Points on a hilly landscape, in no order, each with its height.
From any point a ball rolls to the lowest of the 2 points nearest to it. It stops when none of these is lower. Distance is the straight distance between rows; heights are no part of it.
Sozog h=17.3: [ 32  -1 -21  53 -18 -58  27  24  12 -23  15  21   3  68  16  27 -23  29
  68  23  -8 -33  14  -3  28  11 -19 -12  10   7  36  49  24 -24  33 -25
 -46 -88  -2 -16 -22 -23  -2 -14  15  15   7]
Bimik h=61.6: [ 29 -27  28   8 -26   3  -9 -11   9  -8 -69 -11  32 -14 -16 -19  24  39
  34  13  61  11  39  34  36 -29  -5 -21 -10  14 -26 -57  -9  54 -24  44
 -16  31 -44  58 -32  49  -7  13   0  12  40]
Finab h=14.9: [-16  27 -41  10  37  53 -65   1 -34 -21  55  36 -26 -77 -29 -19  -6  15
 -43  26 -58  47  27  -4 -25  12 -60 -39 -29 -12 -21   2  31  11   5  19
  -5  77  29  56 -40 -37   2   9  41  22  31]
Pibo h=59.8: [ -3  18  16  47  11 -10 -41  23 -29 -19 -36 -23   1   7 -18 -23  39  37
  59  -8  39  14  17  31  12 -29 -43 -50 -43 -16  -2 -48   4  74 -13  77
   3  15  15  30 -25   6   5   4  10  10   9]
seto h=60.3: [ -3  34 -73   8  10   7   6 -28 -58  -1 -21 -27 -21  19 -15 -45  -1 -32
  27  52   5   5 -50  15 -35 -46  50  35  -7   9 -15 -13  20 -29  -2 -20
  14 -29  -3  -1 -11 -19 -48  31 -21  -1  17]
gane h=67.5: [ 20 -22  34 -26 -22 -33 -28  29  29 -17  -9  31  63  22  24  43 -23  24
  -1  -3  -7 -26  68  -9  41  33 -45 -13  26 -40 -20 -53 -12  37 -42  21
 -27  -4  -1  32 -21  27 -21  -9  18 -11  15]
soret h=42.9: [-33 -13 -31 -24   9 -19  31 -25 -41 -10  38  40  17  33  23   4 -48  58
   6  11 -41 -15 -56 -21   9  -1 -12  50   4 -53   0  57  25  49 -39  -1
 -27  30  12 -65  -1 -55 -14  30  26 -19  84]
beso h=23.2: [ 31 -13 -13  14  36  13  70   1  -7 -14  -3  -5   7  26 -20   2  26 -41
 -27  -6  27 -13 -47 -34 -29 -13  57  52 -24  33  -1 -29  47 -17 -17  20
   2 -10 -10 -49  51 -14 -36  22 -18  14 -79]
Nef h=47.7: [-42 -35  38 -18  -8 -44 -48  21  49  -3 -34   6  31  55  12  33 -33 -65
  24  10   8 -27  33  25  51  16 -40 -25  42 -20  13  39 -70 -16  52 -39
 -37 -64  -2  33  22   7  35  -5  44 -47  28]
kib h=47.5: [-57 -25 -25  30  44 -42  60  16 -61   6  54  -1  12  20  26 -33 -28  20
   9 -14 -32  -4 -90 -12 -23 -15   7  63 -10 -39 -46  45 -10  43 -52  40
 -10  17   4 -60  20 -45 -42  11  -7 -21  59]
Kulig h=54.7: [  4  27  -8  17  62 -36  -1  38 -29  28  38   9 -33  13  17  -6   6  -6
 -16 -25  17  22  13  25 -43  59  34 -24   9  22  63  41   6   0   6 -33
  21 -10  34 -21  45  11  40  -1 -23 -40  43]
dizu h=41.4: [-11  -6 -64   3  46  43 -26  59 -20  12 -17 -14 -16 -24  -8 -18  47  -8
 -40  39  -7  -5  43   9  -6  15 -30 -40  -3  46   8 -61  39   0 -55  -2
   1  45  44 -46  -6   3  20  30  63  25  31]
Letel h=23.3: [ 28 -41 -32 -10 -34  34  22  -4  41 -12 -13  15  13 -10  -4   6   6  50
   1  40   6 -22 -17 -37  -3  10  29  15  32  24  11  25  59 -17  -4 -33
   5  39  -8 -46 -15  16  11  36  61  30  41]
vuluz h=75.5: [  1 -19   4  38  15  -9  -1  48 -11  28  49  18  -9 -39 -76 -17  40 -82
 -17   9  46 -19 -42   6  -2  -4  13 -48 -20  18 -19  45  -4 -56  -5  -7
  47 -43  28  61  42  46 -20 -16  38  36  65]
kipuz h=51.5: [-17   2  -5 -30  23 -46  24  16 -27   5  56   7 -23 -21   7 -19  22  25
  23 -26  43  10 -33 -13 -13  16  35 -14  15  22  31  55  15  14  -5  15
  -9   1  50  31  28   0  47   6  -1  21  70]
tad h=49.6: [-21 -63  23 -37 -75 -31 -31 -18  63   0 -29  14  33   2  22  20 -26 -65
  -4  38  29  -9  29  -3  86 -28 -26  26  40   1 -24 -24 -29 -57  24  30
 -10   7 -55  42 -27  30  -7 -44  33  24  -7]
muv h=19.5: [ 41  27  -2  -2  38  10   8 -11   0  44  27 -25 -24  26  26 -11 -29  20
 -47 -39 -50  49 -33  -1 -77  -1  -7  48 -40 -39 -11 -23 -20   6 -75   5
  -2  27 -23 -40  24   0  -1  -3 -65 -16 -18]
zikiz h=13.5: [-22  12 -28 -20  -8  43   8  -5   7   3  16 -25  39 -13  -6  39  14  59
 -27  18 -33  -3 -50 -20  -2  42   5  23  20  -1  29  43  13  -6  26 -40
 -26  28  16 -75   7 -24   7  43  78  -6  23]
Moz h=84.3: [-24  49  19 -34 -12 -19 -52  68  -3  14  15  10 -16 -15  10  57   3   3
  13 -44 -80  -6  23  15   8  62 -79 -51  30  -5 -15 -47 -99 -27   9 -24
 -42 -18  32 -16  -8  32  24  20   2 -18 -39]
nirom h=51.7: [-45 -25 -23 -50  -7   2  -5  20 -28  13  -8 -27  16 -68 -24 -41  24 -54
 -37  44  51 -11  43  19   1 -33  20  -3  28 102  -6  19 -40 -32 -27   9
 -31  41  29  62  17 -13   0  24  41  67  60]
dovu h=11.9: [  9 -22  16  34  -3 -75  -4 -23  -6 -18  35  38   0  83   7  28 -44  -1
  43  -4  32  24  17   6 -15  12  41  -6   3  24  48  83  18  -7  42 -27
 -15 -62 -17  14   0  13  -9 -38 -20 -23  21]
rom h=22.9: [ 35  50  -4   3  31  66 -14  -3   7  -7  15 -34   7  -1  -3  26 -19  57
 -55  -9 -25  20 -13  10 -24  38  -1  12   4 -10  44  16  49   9  54 -60
  27  31   8 -70  -3 -11 -12  13  36 -24 -15]
Tapom h=47.1: [-25 -98  10 -19 -64   5 -24 -77 106   5 -25  27  -1  16  15 -13 -51 -54
   5  46  57  -6  47  -3  67 -40 -15  -9  18 -19 -56  17  11 -52  11  46
  19 -13 -59  27 -27  63  15 -25   0  34  42]
libev h=38.9: [  5   2   2  33  22 -17 -31  30  62   0  -4  20 -14  -2   7  15  49   5
  44   6   5 -64 -29  -9  42  35 -47 -58  -1  11 -26 -32 -31 -11 -19  18
 -11 -46  18 -14 -14  38  47 -12  10  38 -71]
Kopo h=42.8: [ 17 -13  37 -12 -38 -30 -64  37  65  10   3 -36 -42  29  35  -4   1  34
  45  -6 -30 -18  10 -33  38  14 -76   5  -4 -85 -56  -6 -33   5  24   8
  20 -11  26 -12 -21  16   1  -4  18   0  -5]
Fori h=48.5: [ 11  -7  11  15  31  -9  62  34  29  23  69  50  -9   9  28  36  45  21
  25 -38 -45 -17 -70 -13  20  33   0  41   9  11  -9 -48 -74 -39 -58 -11
 -36 -61  -4 -31  15  33  50   7  -6  -1 -60]
Pumiv h=81.1: [ 10  17  52  -2   2  65   0 -19  22  18 -38 -37  47 -27  25  55 -12  24
 -10   7  -9 -33 -18   9  40  -7  10  25 -10   1  14  -5 -19   1  16 -15
 -32   3 -37  32  29 -13  20 -15  43  25  -2]
Digu h=67.0: [  1 -29 -27 -40 -56 -12  27 -26  19 -55   3  61  27 -34 -79 -11  33 -34
  12 -10  71 -37  -6 -52  40  -6  13  15  10  19  -3 -23  61  -2  -6  29
   9  29   8  41   7  24 -36   9  -3  23 -38]
Rova h=66.9: [  2 -24  44 -61 -16  -2   0  36   5 -50 -52   2  -2 -86 -30 -40  39  -6
  10  -3   4  21 -41   8   3 -58  51  20  -5  22   1 -25 -38 -13  10   1
 -26  25  20  55   8  -2 -16  15 -14  22   7]
pef h=35.9: [-17   2 -24 -16 -13 -20  23  51  15 -27  17 -16 -39 -12  34   1  43 109
  17 -26  -8  -6  13 -15  24  53 -32   4   7   9  11 -26  28  17 -31  40
 -48  38  44 -68 -10   5  47  60  10  15 -13]
Vudag h=36.7: [-28 -19  11 -15  54   7  21  -3   7  -7   6  54  71   4  47  28 -42  32
 -27  17 -51 -14 -30  -6  12  34   4  54  28 -40  14   4 -21  29 -34 -37
 -17  -3  15 -37  19 -18  -3   4 -12 -43  63]
birab h=61.1: [ 36 -14  28 -13 -35  44  27 -77  27  16 -42 -33   5  -6  10   2 -30   0
 -63 -35  12  -4  82  13   4 -27  48  -7 -29  29  -3 -20  11  31  25 -44
  36  27 -27  28 -19 -20  -6   2 -52 -40 -13]
nisa h=35.3: [ -8  58 -31 -18 -34 -22 -26  55 -43  13 -44 -28 -60  12  71 -32  -2  51
  11 -21 -71  -6  21  19 -50 -23 -18   6  32   3  27 -16 -58  11 -21  -4
 -25 -17   9 -36 -45 -36  21 -13 -48  -9 -41]
rizap h=53.3: [-17 -55  14  -6 -28  -1 -10 -62   4  25  12   9   5  72  20   9 -28   1
  -6  20 -53  35  22 -28  28 -23 -47  10   1 -75 -29 -13   6  19   2   5
  38 -19 -17  -4 -16  -1 -26 -23  26 -22 -25]
genud h=21.0: [ 18   7  16  -8  35   7  36  -9 -26 -12   6  29  42 -15 -20   0   2 -30
 -16 -13 -17  31 -23 -32 -46   7  53  14 -12 -16 -20 -35 -12  44 -39  -9
  13  10 -35  10   5 -16 -32  11 -52 -73 -46]
Goru h=37.4: [-12 -37  -9  13  24  28   7 -55 -12  30  10  22  27  35 -20  18  -3 -33
  -3  18  58 -25  19   9  20   4  10 -31 -42  10  -1  25  45  -8  -6  33
  33 -20  19  43  40  -2  25 -13  29  21  10]
faka h=45.4: [-14 -11  45   6  -3 -54 -48  39  34  19  -7 -10  33  13  29  26 -11  -9
  49   0 -40 -25  -3 -32  10  25 -63 -40  16 -44 -13  16 -62  17   6 -36
 -10 -57  14  -2 -23  22  19 -20  16 -69  10]
zaso h=80.2: [  8 -29  64  45  33  75  43  -1  16  53 -43 -43  52  -2  12  58   1  -9
 -63   6 -14  -7  18  19  24   1 -45  24 -13  -2   3  -2 -23  -6   5 -23
   3  15 -52 -23  64 -26   9 -32  71   7 -41]
Zatid h=13.1: [  1 -17  46  31  58  28  44 -56 -61 -17 -13   4  52 -20 -14  -5 -36 -48
 -27 -19  17   8 -53  -1 -40 -41  59  32 -46  29 -28  13  17  49   1  -5
  10  21 -46 -37  27 -23 -57   0 -66 -63  -7]
muzi h=70.7: [-24  -4 -32 -52 -47  -8  65  -6 -31  -5  29  42  13 -45 -56 -60  -3 -54
 -45   3  34  -2 -17 -13  18  -6  64   7  -1  -5 -38  37  -7 -51   4  -9
  16 -23  32  61  -2  -3 -57   6 -39  16  62]
Zil h=36.6: [-11  -8 -26  -2  31  18 -68  40  16  -3 -10  29 -36 -13  -2 -13  37  -5
 -21  44 -34  14  34 -21   7  42 -60 -41  16  32  57 -38  39 -26  -2 -38
  43  26  54 -49 -59  10  12   9  63  -3  10]
gubop h=83.2: [  8  69 -16  -8 -15   4 -68  60 -21   0  39  -1 -25 -33  15  22  -9  44
  -2 -16 -71  31  53  23  -2  66 -58 -45   2 -45  10 -13 -31   5  -6 -19
  -8  28  23   1 -43  45  27  38  22   3  21]
Sapiz h=59.9: [-34  25 -83  25 -26 -27 -24 -56 -35 -15  12  -5 -41  81  18  -7 -53  -9
  75  45 -36  -1  -1   3 -29 -20 -34 -20  10 -59 -31  22  29  27  37   2
  22 -24  12 -38 -45  -4 -73  23 -27 -23  -9]
Nalaz h=41.5: [ 22  34  -7  58  10  -1 -24  17  27  17  32 -17  10  13 -12  15  24  31
  44  -2 -12 -65 -40 -21  -2  21  -6 -35 -45 -32 -50  17 -11  11 -25  33
  10 -36   8 -21 -24 -31  43 -26 -15  38 -46]
Karaz h=46.0: [ 28  14  -2  -2   9 -21  86  24  26  -8  25  37 -13   5  40  22  35  55
   7 -48  17  -3 -30   6  17  15  15  33  20  25  -4 -41 -34  20 -74  31
 -68 -51   8 -28  43  -8  45 -13 -35   9 -39]
pul h=42.6: [-18  17   5 -43   6 -25  26  41  12   3   7 -26 -11  -5  68 -12   4  72
 -22 -42  -5 -19 -29  25  -9   7  18  38  37  29  13  11 -41 -10 -23  12
 -59 -10  21 -39  33 -47  62 -18 -19  26   6]
gikur h=18.5: [  3 -32  -3  60  41   4  42 -55 -16  14 -25 -18 -13  53 -37  -6   3 -29
 -18  -9  29 -32 -32 -41 -13 -46 -28  59 -25   9 -19  -7  56  -6 -16  24
   2 -14 -20 -38  36 -48 -34 -28 -10  43 -85]
karek h=51.0: [ -4  18   7  48   7  12  41  48   2  44  30  -8 -39  -8  30  36 -21  24
  35 -40 -32 -38 -22  -4 -16  46 -52   6  -1 -12  32  -7 -84 -13 -81 -10
 -18 -28   7 -50  44   4  48  18 -19  -3 -24]
fifol h=51.4: [-44  38 -15  25  47 -23   6  26 -72  -5  12 -54  -1 -14  16 -48 -17  -9
 -27 -20 -30  14 -77   4 -73  -5  30  27  -8  -9 -54  41 -30  53 -34  34
  -3  35  14 -71 -12 -60 -21   5 -44 -24  49]
Zesu h=57.7: [ -6   2  23   7  65  18  -9  55 -32 -35 -44   6   2 -34  -2 -23  44  61
  19  -1  -7 -32   8  16  -7 -11 -27 -46 -17   6 -24 -33 -16  81 -29  44
   1  22  24  11  -2 -55  13   9 -15  15  43]
Did h=69.0: [ -6   3  22 -86 -29   6  35 100  28 -34 -32 -14 -12 -93 -29 -30  44  -6
  -4 -11 -37  36 -59  39  -2 -75  24  43  36  27 -24 -21 -63 -68  15  19
 -59  12  -2  15  32   3  -9  56  30  33   4]
pudir h=39.0: [-18  78 -46 -17 -49 -46   8  25 -26   4  -1 -40 -46  47  41 -18  -7  70
   3 -45 -20  -4   7  29 -30  16  14  29  28  14  10  38 -25 -22 -12  13
 -58 -22  26 -56  -9 -56  55  29 -40  14 -39]
lado h=67.1: [  2 -16 -16 -19 -50  25  88  -5   0 -13 -15  16   8 -79 -63 -53 -16 -56
 -26 -32  21  30   7   7   2  -1 110  14 -17  25 -49  68 -25  16  18 -52
  29  -1 -10  12  12  -9 -39  18 -61 -39  35]
tidi h=62.7: [  -4   -3   -4   16  -23    6   25  -28  -25  -50  -16   17   21    1
  -49  -24   10  -41   61   57   51    2  -49    6   -2 -102   46   11
  -10   46    2   -5    4    2   11   13   -2  -45  -32   28  -22  -20
  -68    3   -5   13   16]
buli h=44.6: [-13 -50  -4  18 -81 -16   1 -53  34   3  -4  37  19   8   5 -18  -2 -26
  26  23  57  18  52  11  32 -49 -23 -53   9 -20 -43  33  -2 -18 -18  81
  36   2 -58  41 -50  36 -14 -43  16  67  23]
paz h=30.8: [-30   0  33   6  15 -16  14  24  -5   0   5  24  65  62  25  26 -17  15
 -22  -4 -39 -44 -11  -2  15  42 -42  38  28 -36  39  30 -20  42  21 -42
  -9 -37  35 -40  19 -67  -7 -10   6 -54  -1]
gava h=70.8: [ 16  19  24 -23 -26  25 -36  -7  38  -7   3  -8 -14 -28 -23   8  53  -2
  -9   0  17  30  -8 -34   6  17 -23   3 -21   1   4 -49  57 -35  39  22
  22  35  22  22   6  46  13   7   8  23 -47]
bamub h=48.0: [-42  22 -17   4  -7 -20 -30 -26   1  10  33  -7 -29  -9 -19 -23   0  21
  29 -20  40 -27 -54  -4   5   4  -8 -40 -24 -26  16  80  27 -15  49  35
  46  11  46  29  20   6   0  -3  20  32  64]
Kiboz h=36.0: [ 13 -22 -20  17  29 -27 -35  14  76  12 -23  48 -15  21   1   4  15 -33
  30  17   2 -14  32 -29 -18  57  12 -56   2  34  33 -30  34 -21 -53   4
   7 -36  25 -39 -25  43  59  -7  -6  10 -56]
Panok h=77.1: [ 23  -2  25  10  20  41   5  27 -11  18  11   1   9 -74 -51  -5  44 -76
 -31  12  44  11  -7  35  -1 -12  63 -28 -32  32   0  11   6 -28  15 -39
  35 -10  19  36  19  22   1  25  -5   4  15]
keval h=30.6: [  2  63 -11 -37   2  40 -29  52 -14 -12 -57 -49 -30 -44  24 -11  -4  46
 -35   1 -75  17  19  22 -67  -4 -12 -37  11  -1 -22 -53 -51  23  10 -22
 -19   6   5  -3 -88 -26   7 -34  -3  13 -12]
gos h=13.4: [-11  -9 -26  28   6  21  -1 -63 -19  36 -37 -10   7  41  -7   5 -10 -16
  17  27 -18  -6 -20 -34 -18 -44  -8  48 -39  21   9 -54  26   0 -51  52
   5  30 -44 -25  15 -19  32 -26 -11  33 -86]
sozom h=24.5: [  2  39 -40 -10  20  37 -41  47 -16  19  -6 -18 -41 -86   4 -45  13  -6
 -57  27 -67  15  11  28 -32   1 -12 -31 -14  -4 -42 -21 -38  -5  11 -28
 -13  27  31  37 -39 -32   5   9   9  43  48]
Zogep h=63.8: [ 22  20  15 -24 -10 -16 -64   1  24 -20 -60   2  24 -31  14  25  -3  12
   9  -4   8  -4  35  37  36  15 -27 -27   0  21 -27 -46 -26 -28 -23  24
 -40  56 -24  91 -11  92  25  34  -4  42  57]
vesu h=13.6: [ 25  26   2  12 -20 -37  21 -34 -34  -2  35 -24  -4   9  20  13  -3  47
   8 -52 -27  29 -73 -41 -68 -14   0  66 -17 -24  30  -1 -13  20 -37  13
 -41  31 -28 -51   7  14  -3  -1 -51  -1 -64]
peb h=69.1: [  1 -49  11 -31  -9  26  21 -47  44 -29 -26  34  14 -29 -23  16  48 -14
 -22   1  72  -6  15 -61  27  -8  -9  10 -19  29  -2 -40  94 -16   3   8
  19  62   0 -13  -1  11  20  18  10   5 -39]
Kup h=27.0: [  1  23  -3 -13  27 -14  30 -36  -6  32  34  34  47  30   6  10 -11 -45
 -32 -14  14   0  -1 -31  -6  73  41   5   4  -5  -8 -17   7   1 -30  -7
 -20 -34   3   4  29 -20  42 -19 -42 -37 -49]
Sop h=79.6: [ 23  15  36  -5  34  32  -7  18  -8  -4 -10 -11   4 -13 -14  25  51 -12
   0   0  24  36  53  58   6   5  16 -10   5  53  56 -82   3  -2  10 -18
 -29  13 -11  29  32  61  18  21  26 -40  -9]
leg h=54.9: [-16 -11 -23  -2 -46  -7  -3 -30  -5  49  -9  -3  30  47  48  13 -57  11
  -3  27 -66   1  31  -1  12  22 -26   7  17 -50   6  -3 -12  11 -37 -15
 -13   7 -13 -21 -31 -10  34 -21  15  -6   7]
Fite h=41.3: [-13 -30 -10  -7 -39   0 -34 -42  -7  12  28  33  35 -32 -69   3  15 -29
   4  18  43 -15  19  -6  44 -11 -21 -58 -16 -16 -42  15  26  -9 -11  75
  52   9  -8  69  24  26 -15  -6  26  67  50]
Sula h=8.2: [  7   1  33  30  -5 -41 -17 -50   5   5   8 -15  22  39  11  16 -16  -5
  40  -6   0  28 -34 -18 -38 -53  21  46 -11  -4  41 -12  12   6  -5  25
 -25  25 -58  -3  23  31  -5 -41 -19  -2 -80]
luvu h=49.9: [-43 -46  10  -6 -28 -75 -89  44  36 -30 -22   4  -8  35   1  11  18 -29
  32   7  31 -29  51  14  66  38 -94 -46  29 -30  21  41 -23 -26  63   1
   4 -31  27  -3 -26  25   0   8  57   1  23]
sesop h=75.4: [-52  -2  11  -9 -39 -23  36 -64 -29 -23  31   7 -47  40 -53 -20 -37 -32
  51  -7  45  -3 -49 -16  -8 -51  13  15   0 -15  28  66  59  18  56 -13
  59 -25 -17  32  27  18 -93 -12 -54   9   8]
zim h=25.5: [ 41  40  -3   1  39  55 -21 -24 -17  18   6 -52 -20  48  17 -14 -49  35
 -39  -3 -83  33 -34   8 -12 -18 -29  49 -49 -93 -38 -44  -1  34 -11  16
  11  40 -31 -12 -16 -26 -58  11 -10 -25   2]
zivok h=73.9: [-27   9  -5 -33  -4   7 -31 -67  -5 -19  20 -15 -64  -1 -51  -8 -22 -68
  17  -4  13  27 -19 -13   6 -72  -1  41  -3   3  27   5  44 -22  87 -37
  33  29  -5   9  29  16 -97 -19 -68 -18 -45]
les h=51.6: [ -9 -64  57 -11 -38   3 -17 -24  21  38 -35 -13  24  32  35   5 -36  -6
 -11  33   3  15  67 -16  23 -31 -36   3  37 -15 -20  -3 -21   9  41  12
  28 -27 -38  27 -25  18 -35 -61  26   7 -14]
fedep h=29.8: [ 35  12  12 -27  16  52 -11 -35  27 -13  12 -39 -12  10   9  17 -14  67
 -42 -28 -44  51 -25 -28 -13  19 -16  33 -15 -84  -2 -40  42   6  30 -11
  16  58 -12 -22 -22  17 -10  25  15 -10  -4]
Dagiv h=44.5: [ 12  54 -14  33  37 -11 -28  13  33  15  16 -27 -23  23 -20 -19   5  31
  40   4  35 -80 -39   9  26   8   8 -35 -48 -38 -49  39  25  -8  32  13
  24 -48  39  16   0  -8   7  -9 -10  31  39]
Nide h=46.7: [-49 -33 -39 -32   9  72   0 -21 -12  11 -10 -17  21 -52 -30 -26  11 -44
 -40  59   8  12  51  -9  14 -14  10  -8 -12  68 -16 -15  45 -14 -43  14
 -15  58  18   0  18 -15  16  49  57  45  22]
lil h=82.0: [ -6  35 -46  37 -14  12 -54  45  -8   6  -7   5 -21   5  22  32  -3  -4
  34   5 -18  42  71  54  -5  62 -43 -54  10 -13  54 -47  10 -10 -32   1
 -20  43   0  -9 -11  75  24  42  29 -23  36]
rata h=32.4: [-35  14   6   3  44 -16  39 -12 -35  -7  23  21  50  26  -3   8  12 -45
  -8  12  18 -26   2  22  23  47  22  -2 -26 -10 -35 -23  17 -11   0  19
 -12 -47  46  40  28 -23  19  32 -14 -42  25]
Puzib h=78.5: [ 20 -24  51   8  11  23   3  25 -30 -10 -28 -12  24 -77 -53  16  52 -33
 -10 -14  37  36  38  37 -25  -3  25 -37  -4  65   6 -26 -26  26   8  -2
   9  35 -21  40  34  25 -23   8  45 -15   3]
tob h=82.1: [ 32   8  56 -25 -48 -13  42 -33  13 -13  13  -3  51  -7   0  58  -7   8
   3 -12  24 -21  -3  34  36  -3  36  26  44  19  20  33  -9 -33  47 -27
 -33 -17 -20  53  19 -25   7 -30  18 -18   3]
gifa h=31.0: [ 21 -24 -34 -21   6  33 -32 -15 -16  -3 -19  21 -24 -16 -26 -27 -13 -23
 -41  22 -16  11  28 -37 -27   6 -10 -27   9   8  14 -11  32   6  28 -47
  61   8  26 -12 -54 -20 -29 -24   8 -20 -20]
lidok h=32.6: [ 68   2 -28  56  23 -25  11 -18  49  18  -4  13  -9  40 -12  20   4   0
  11  23  17   1  18 -41 -28  34  15 -15  -9  46  68   8  66 -47   5 -30
  11 -23  -2 -61   2  34  31  -5   9  23 -29]
Vemo h=17.8: [ 29   3  30  27  14 -28  15 -62  21 -33   4  14   2  42   4   4 -57 -36
  31  -4  56 -42 -12  -7 -10 -40  71  31  -8  56   1  54  22 -24  61 -48
   3 -62 -32  14  12  17 -59 -33 -65 -42  -1]
nukip h=72.4: [ 26  51  28  -7  17  56 -38 -23  18 -20  27 -41 -43 -25 -29   7  19 -13
  -3 -14  -7  19 -41 -15 -20 -15  28  38 -32  -7  -1 -31  24 -33  60 -32
  22  21  -4  15   7  -1 -50  -9 -32 -20 -65]
kig h=28.2: [ 31 -28 -10  22   7 -18  67  14   3  13  34  23   0  22 -21  24  31 -22
 -18  20   7   6 -28 -34 -20  -4  50  37  16  36  37  21  17 -60 -11 -33
 -18 -56  -7 -27  35  -7  19  -4  30   4 -40]
nevob h=65.8: [  8 -40   2 -50 -10 -42 -53  13  22   5 -27  24  36  -1  54  27 -36  10
 -15 -13  13  -4  57  17  67  44 -77 -20  37 -61 -36 -29 -30 -27 -53  45
 -22  51  -9  70   1  51  39  14  24  36  76]
tusob h=57.6: [-23  44 -71  12   9  -8 -41 -44 -32   8 -16  -3  26  24  10 -14 -24 -32
  45  58 -39 -30 -36   4   1 -26 -18 -13 -11 -35 -38 -29  11  30 -10  11
  -1 -11   2   6 -44 -29 -19   0 -21 -10  -8]
Vug h=57.2: [ 11  39  21  -7  56  19 -64  -4 -12  29  50   3 -23  -5   9 -15 -21 -34
 -28 -23   1  51  43  21 -25  52  37 -20  -2  -3  21  19   3   4  47 -28
  27  -7  31  16  -4   0  13 -39 -46 -53 -11]
Dak h=63.7: [ 42  17 -10   7 -12  23  68 -41 -10  -1 -37 -26   1 -16  -4 -22 -22 -21
 -66 -53  30 -12  58  -8  -5  14  94  19  -6  24 -41  38   2  11  18 -70
   7 -16  -4   3   8 -17 -22  23 -65 -48 -17]
Firu h=64.7: [-12 -50   5 -41 -41 -12   9  15  -3 -39 -25  32 -13 -28 -27 -38  14 -36
  23  22  38 -48 -11 -13  16 -62  36  -7  28  37  19   2  -3 -17  10  -4
  19 -13  -7  49 -19 -12 -22 -26   0  25 -20]
vezov h=24.1: [ 22  23 -42 -25  44  68 -42   1 -11 -28  14  25 -44 -39 -29 -35 -31  16
 -26  13 -57  58  51   4 -36  29  -7 -51   9  14  -6 -32  51   3  -2 -24
  35  65   7  22 -96 -10   5  10  14 -16  30]
Zolaf h=79.4: [ 16 -39  63  27  17  41  41  28 -23  19 -23 -30  17 -42  -8  26  49 -40
 -42 -10  19  21  19   8 -16 -30  35  -4 -11  36  26 -12 -14  -3  23 -18
  35   9 -52   0  55  -1 -14 -19  62  -5 -79]
Rit h=73.4: [-13 -47 -28 -15  -5  11  69  24   2 -15  53  20 -16 -18 -66 -42   0 -75
 -27  14  68 -44 -45   7  48 -32  22  -5 -11   7 -51  42 -15 -31 -21  14
  16 -70   9  73  17 -25 -36   8  14  59  63]
tif h=82.9: [ 62 -30  39  -5 -65 -53  44 -24  45 -20  10 -25 -22   3  36  11 -23  -2
   5  -2  52 -10 -17  23  22 -47  17  31  31  -8  19  21 -23 -13  30  21
 -24 -37 -41  68  -3 -21  34 -58  -9  -4 -22]
Busu h=39.8: [-21  20  46  -7 -18 -29 -23  36   5 -13  -8 -21 -54   4  53  -6  29  83
  39 -25 -19 -26  -1 -13  32  25 -70   7 -14 -24  13   4 -26   7  31  22
  -6  25  42 -40 -22 -19  40  10  -3  33 -10]
mimen h=80.8: [-11  -4  16  21  -6 -11   2  10 -11   9 -26  12  -9  11   4  24  38  14
  26   4  48  80  54  39  -2  27 -23 -21 -10  36  87 -38  31  38 -10  33
  -8  66   3 -16  23  53  55  35  27 -22  21]
Vazof h=21.4: [  9 -18  33  24  26  -9  34 -19 -43 -38  -4  -8  26   2   1  -2 -24 -28
 -17   5  25 -13 -55  -2 -20 -51  88  57 -13  63  26  19  19 -19  35 -47
  -8 -21 -28 -16  29   6 -65  10 -36 -55  14]
lipa h=59.2: [ 34  33  22   3   1  38  -8 -46  -9  37   1 -36 -14   5  25   2 -20  -4
 -35 -10  -9  61  66  61 -19  -6  27  -8  -7   7   5 -17 -13  31  12  -6
  36  21 -28  33  -2  12 -17 -23  -9 -33 -10]
samoz h=76.8: [-13   5  -4  -8 -51   3  32 -46 -59   0  24   4 -28  -7 -49 -38   4   8
  -2 -29  36  60   9  -7 -31 -23  10  -6  11 -14   2  54  27  61  43  13
  66   3  -7  30  18  -5 -61  -4 -27   2 -13]
Ruzab h=78.1: [ -6 -46 -25   9 -27  -9   2 -44 -35  -9  -5   9 -28  -8 -10 -52  -9  49
  22 -32  18  25  -2 -42 -43 -61  13 -43   4  -7  -9  79   6  65  11  26
  78  25 -25  -2 -34 -34 -10 -51 -36  19   6]
vameg h=85.1: [-42  49  12   1   5 -12 -43  48  33  13   4   7 -19  29  29  35  15 -28
  20 -40 -43  -3  41  26   9  52 -30 -18  23 -33  11 -62 -55 -25  10   8
 -17 -39  26 -29  46  11  55 -11 -14 -30 -87]
bir h=24.0: [-28  30 -18  27 -31 -47   0  33 -16  -9  19  20  27  55   7   6  14  10
  15  31 -58 -52 -27  16  25  14 -35  10  30 -26   8  79 -31 -30  53 -58
  -6 -78  10 -29 -27 -49  -1   1  27 -41   9]
Tulob h=53.0: [ 10  14 -41  49 -32 -13  22  13   9  60 -16  -3  -8  30  38  33 -43  17
  32 -19 -40   0  20   8   0  41 -14  13  18 -32  20   0 -35 -18 -95  16
 -39 -21 -12  -5   8  19  71 -18 -23  14 -20]
fikap h=30.7: [ 23   3 -41  12  -8  25  33  36  38 -27 -23 -18 -17  16  30   9  28  99
  13   8  19   7  20 -18 -14   3   6  11  25  32  46 -21  61  16 -15  -3
 -38  35 -18 -91 -23  18  38  51  21  22  10]
pagag h=54.8: [  7  35   7  25  87   5 -17  52 -38 -12 -29 -35   2 -26  37 -38  -7  37
 -18 -31 -28 -13 -26  31 -39 -20  15 -27 -13 -16 -19  35 -40  61   9  28
  16   4  -3 -32  -4 -39 -17 -26 -40 -13  45]

Two balls start at each pair of points below. Name the first point that both come to, or write none.
leg and lipa -> none
Nef and libev -> none
vameg and Kulig -> libev

Call two points neighbours if one is among the 2 nearest of the other. Go from one point of each pair to the other, from neighbour to neighbour, staying as low as possible. Name the highest point that can't be avoided.
dovu and Zatid -> Vazof
zikiz and Sula -> fedep
Finab and Zatid -> leg

Where does a ball stop that starts at each point below?
Rit -> Sula
luvu -> zikiz
rizap -> Zatid
kipuz -> Sula
